A landscape with many valleys, sampled at points; each row gives a point and its height.
From any point a ball rolls to the lowest of the 2 points nearest to it. It stops when none of these is lower. Distance is the straight distance between rows; heights are no part of it.
q_50: [113  96 109 117  86 142 119  91 135 121 137 117 130 173 112  84 134 160
  54  92 165  79 150 130]  height 10.5
q_368: [ 68  69 142  56 129 199 147 109 132 151  87 160 143 174 111 119 162 110
  84 171 114  99 107 150]  height 50.1
q_143: [ 96 162 138 158 154  88 103 168 147 127 171  98 155 130 150  73 131 153
 114 123 154  80 113 108]  height 27.6
q_944: [100 176 134 133 173  92 105 158 163 118 132 116 120 117 177 136 156 125
 161 127 145 118 143 148]  height 42.6
q_803: [136 139 117 173 125  82 131 171 123 100 153  92 122 121 159 131 114 110
 168 123 136 135 110 117]  height 37.1
q_886: [133 136 114 147 209  91  99  45  53 134  69 152 114 103 156 105 133 130
 127 146  78 127 131 102]  height 41.5
q_135: [112 133 148 120 109 119 160 196 133 113 147 141 173 121 145 162 112  76
 178 157 115 168  73 105]  height 61.7
q_78: [160  89 127 151 134 164 118  55  79 169 164 149 117 112  68  73 104 173
  68 124 108 111  95 118]  height 30.6
q_860: [101 145 100 121 142  76 119 125  96  99 157 133 214 136 130  86 149 139
  60 118 132 117 148  88]  height 32.4
q_537: [143  85 124 107  42 140 185 157 102 103 146 135 157 131  99 172 107  97
 139 132 104 187 111  92]  height 64.3
q_766: [147  83 126 150 105 148 142  95  88 143 167 130 132 138  87  99 101 155
  82 137 116 123 103 103]  height 34.6
q_501: [122 153  96 129 133  60 121 130  94  86 104 142 149  96 163 138 151 128
 136  88 148 134 185  91]  height 29.5
q_783: [156 113 129 162 121 101 147 141  84  97 123 103 111 112 144 151  77  79
 183 167  70 179 100 100]  height 62.7
q_97: [122 111 115 120  68 147 153 125 166 123 117  42  80 160 125 171 133 134
  89 111 169 119 156 170]  height 12.1
q_336: [115 194 115 156 189  75  98 136 182 140 104  68  80 107 179 148 146 124
 167 121 142 110 150 160]  height 44.8
q_758: [102 163  99 113 158  63 112  99  93 103 149 171 217 105 112 111 153 163
  66  98 138 140 167  99]  height 28.9
q_991: [102  95 132 116  61 133 162 150 109 104 143 119 171 156 123 149 123 101
 103 144 126 162 112 103]  height 61.2
q_119: [ 83 101 124 125 154 142 113 106 118 124 109  60 120 173 157  97 146 112
  85 183 113  79 108 134]  height 39.6
q_379: [118 144 156 131 153 162 122 147 136 159 165 154 142 124 101  96 107 134
 120 138 123 122 100 131]  height 36.5
q_801: [132 171 114 148 186  59  86 122 112 119  84 126  96  81 184 137 146 112
 179 124 115 128 145 123]  height 50.0
q_858: [115 121 121 110 106 103 114 103 128 118 132 153 139 142 131  91 158 171
  72  80 177  92 186 117]  height 13.1
q_410: [126 119 144 128  78 165 130 131 190 165 157  99  95 146  98 106 123 170
  97  82 188  84 138 160]  height 23.6
q_514: [113 111 151 110 158 181 132 142 134 155  97 111  97 158 143 164 125  93
 161 185  90 152  89 149]  height 7.4
q_711: [104 157 107 167 189  62  91 115 109 107  71  76 103 116 204 144 163 105
 164 145 127 126 158 105]  height 48.2
q_548: [154 160 116 186 144  75 113 152 136 130 143  60  94 115 172 120 113 135
 171 128 148 113 118 126]  height 33.7
q_925: [172 139 107 180 179 113  88  88 116 153  74  84  41 105 171 140 112 137
 165 149  99 123 110 157]  height 39.7
q_380: [134 102 151 133 103 203 141 138 160 162 133  86  86 158  95 124 118 134
 130 147 138 107  97 154]  height 23.4
q_169: [ 98 153 140 107  96 108 169 205 178 107 173 131 165 125 146 157 140  99
 165 112 169 120 122 131]  height 56.0
q_823: [ 82  86 138  93 133 191 135 113 176 163 109  74 102 188 131 123 141 130
  81 168 142  82 122 182]  height 33.9
q_414: [137 118 133 117 159 135 124 107  85 107  77 168 118 130 147 152 132 100
 153 153  81 160 134 126]  height 47.1
q_575: [154 167 124 138 185  85  96 142 108 111 107 163 139  90 156 134 122 111
 188 122 105 149 137 111]  height 52.2
q_842: [119 146 122 154 196  87 101  98  81 126 110 139 140 110 158  89 129 132
 122 151 105 121 120 108]  height 38.8
q_279: [125 147  99 150 124  32 138 157  93  79 133 110 147  84 184 161 152 102
 173 101 146 155 163  93]  height 34.4
q_848: [136 123 139 159 111 169 132 129 180 158 153  74  82 144 104 114 126 148
 107 114 153  90 115 183]  height 26.5
q_419: [150  96 132 117 102 162 140 108 108 125 108 141  93 138 118 142 120 111
 129 130 121 138 146 138]  height 19.3
q_65: [104 158 117 140 169  73 102 135 100 110 134 122 183 119 143  99 129 127
 106 141 128 124 128  94]  height 35.8
q_995: [144 143 135 126 133 140 103  86 134 148 155 187 151 104  86  97 139 175
  80  87 155 116 146 129]  height 14.5
q_902: [131 153 158  93 146 153 127 157 164 138 130 208 156 123 113 137 119 109
 183 131 118 155 120 132]  height 28.2
q_938: [111  85 140  89  68 200 183 164 129 145 139 124 156 162  82 136 119 122
 102 149 101 139  73 105]  height 55.4
q_821: [157 136 125 154 126 118 103  97 125 152 143 149 105 106 108  82 124 170
 101  76 164  98 151 128]  height 19.2
q_8: [137  90 127 112  76 166 162 143 161 129 103  84  89 163 127 188 136 117
 123 133 151 156 143 166]  height 19.9
q_472: [155 141 128 114 120 123 134 140 111 124 164 196 194  94  96 132  90 134
 140 108 104 171 120 108]  height 29.2
q_219: [157  98 126 127  77 124 161 142  89  88 112 121 121 130 128 168  96  89
 163 141  86 184 117 107]  height 65.1
q_458: [102 143 156 118 151 138 141 179 133 107 114 150 161 127 151 157 123  74
 172 185  82 159 100 113]  height 64.2
q_640: [208 121 119 169 139 122 108 107  87 135 123 150  89  88 123 137  66 121
 176 131  85 159  97 112]  height 57.9
q_320: [158 101 138 119  87 181 123  92 159 164 110 129  64 143 102 137 139 152
 113 101 152 116 165 176]  height 27.5
q_35: [136 171 118 194 161  73 106 142 130 136 159  89 131 105 151  86 124 156
 140 124 143  94 108 107]  height 30.7
q_131: [ 88  96 144  84  87 166 176 164 156 126 130 118 180 166 114 146 149 102
  99 146 124 147  90 115]  height 58.4
q_780: [116 143 155  85 145 173 126 136 146 151 139 208 167 118  99 107 135 139
 130 125 142 127 124 130]  height 32.7
q_728: [ 80 114 132 114 159 150 134 130 155 134  95  58  96 170 155 140 142 100
  97 167 139  89 126 165]  height 36.8
q_444: [164 140 127 132 105 122 132 173 174 132 156 139 112 112 126 144 112 133
 184 102 153 141 123 136]  height 45.1
q_829: [181 105 142 157 139 136 131 104  67 114 105 144  93 105 121 139  82 108
 178 167  51 171  91 112]  height 60.2
q_400: [ 86 161 111 166 192  66  92 140 147 122  96  49  91 130 194 131 163 118
 150 148 136  90 138 128]  height 46.6
q_952: [121 151 111 108 108  73 129 121  96  87 139 180 185 106 135 123 149 159
  98  80 152 144 195  87]  height 24.0
q_624: [143 116 134 140 158 162 129  63  96 171 182 172 174 109  57  82 106 176
  80 135  88 122  87 119]  height 26.0
q_372: [118 133 131 135  86 114 131 146 190 124 166  70 105 141 125 119 145 159
 113  85 196  91 145 147]  height 20.1
q_139: [137 137 112 132 183  91 101  88  60 111  59 146 114 105 164 136 127 100
 155 157  71 156 149 103]  height 44.1
q_295: [123 113 164 125 151 206 135 127 156 175 123 111  98 141 114 130 124 106
 149 177 112 107  79 177]  height 17.4
q_849: [109 101 127 106 170 155 113  67 101 149  92 159 112 133 132 109 155 132
  92 139 118 115 143 144]  height 46.7
q_489: [137 142 138 111  81 119 144 158 144 116 178 177 181 124  85 132 119 147
 110  78 165 141 151 110]  height 51.2
q_10: [120 135 121 104 141 163 125  83 115 150 166 186 190 123  65  96 136 179
  66 118 116 120 126 113]  height 20.5
q_53: [113 116 136 121 160 149 119 102 114 127  62 130 105 146 154 133 159 107
 136 162 104 133 136 160]  height 44.3
q_433: [ 94 145 130 128 120 114 123 143 157 122 153 101 136 149 124  84 141 146
  95 116 170  83 127 128]  height 24.3
q_323: [176 152 135 137  91 110 137 175 156 121 185 151 157 108 104 124 101 141
 156  79 151 140 127 120]  height 48.1
q_955: [ 90 126 139  92  97 129 175 197 161 103 144 146 180 133 139 178 144  84
 164 135 133 154 109 125]  height 58.7
q_411: [164 150  89 189 156  69  93 113 123 126  97  64  70  95 168 132 114 128
 170 130 120 128 115 138]  height 36.9
q_838: [167 126 145 102 119 156 148 152 125 137 151 215 146 109  80 154  95 123
 163 121  94 161 119 124]  height 20.2
q_843: [ 95  97 144  74 142 182 127  98 112 146 108 153 140 164 116 107 156 135
  84 138 128 107 134 139]  height 48.4
q_806: [160 131 116 161  88 107 151 176 151 110 147  93  94 116 144 163 100  98
 190 124 142 156 117 142]  height 41.3
q_552: [185 115 116 143  88 148 118  95 135 145 127 157  84 120  91 114 128 162
 114  74 149 117 167 146]  height 23.7
q_326: [109 155 149 122 151 122 119 159 151 133 135 139 145 129 145 109 137 110
 150 144 134 110 107 134]  height 39.9
q_623: [125 143 124 146 191 111  93  99 125 141  67 100  69 131 172 119 149 128
 151 155 112 117 138 153]  height 42.0
q_424: [ 87  85 150  75 101 219 162 127 127 165 115 128 130 165 107 138 141 113
  97 169  95 124  90 132]  height 52.3
q_93: [176  85 133 115  50 179 152 132 133 128 114 116  94 144  90 169 105 128
 134 119 129 154 130 147]  height 8.5
q_532: [108 100 133  92 107 199 135 100 177 155  99  99  66 156 115 152 153 127
  90 134 147 110 155 197]  height 30.8
q_735: [116 148 135 102  82 124 153 178 171 104 165 145 175 143 127 140 141 117
 124  96 173 131 153 123]  height 53.7
q_157: [114  78 111 118  70 166 147 116 151 131 125  77 101 184 108 127 143 150
  67 117 183  88 154 142]  height 4.1
q_570: [148 161 106 124 133 106 122  96  89  97 168 190 198  94  73 131 102 172
 105 104  91 171 146  99]  height 35.6
q_432: [179 155 110 145 151  99 117 129  91 109 133 172 132  77 129 150  75 117
 194 136  74 170 119 102]  height 55.0
q_384: [133 140 116 119  95  92 113 114 136 104 128 161 138 114 122 125 150 157
 111  63 178 128 200 118]  height 18.1

Where does a ball stop that starts at each point below?
q_119: q_995
q_640: q_838
q_728: q_995
q_336: q_838
q_139: q_157

Call two points neighbours if one is among the 2 nearest of the other. Go from one point of each pair to the other, from neighbour to neighbour, staying as low as possible. Name the highest point that can't be avoided.
q_157 / q_514: q_803
q_514 / q_372: q_848
q_93 / q_157: q_8
q_838 / q_93: q_570

For each start below, name every point that the ball comes to, in order.
q_219: q_783 q_829 q_640 q_432 q_575 q_801 q_711 q_400 q_336 q_944 q_326 q_379 q_780 q_902 q_838
q_414: q_139 q_886 q_842 q_65 q_860 q_758 q_952 q_384 q_858 q_50 q_157
q_279: q_501 q_952 q_384 q_858 q_50 q_157
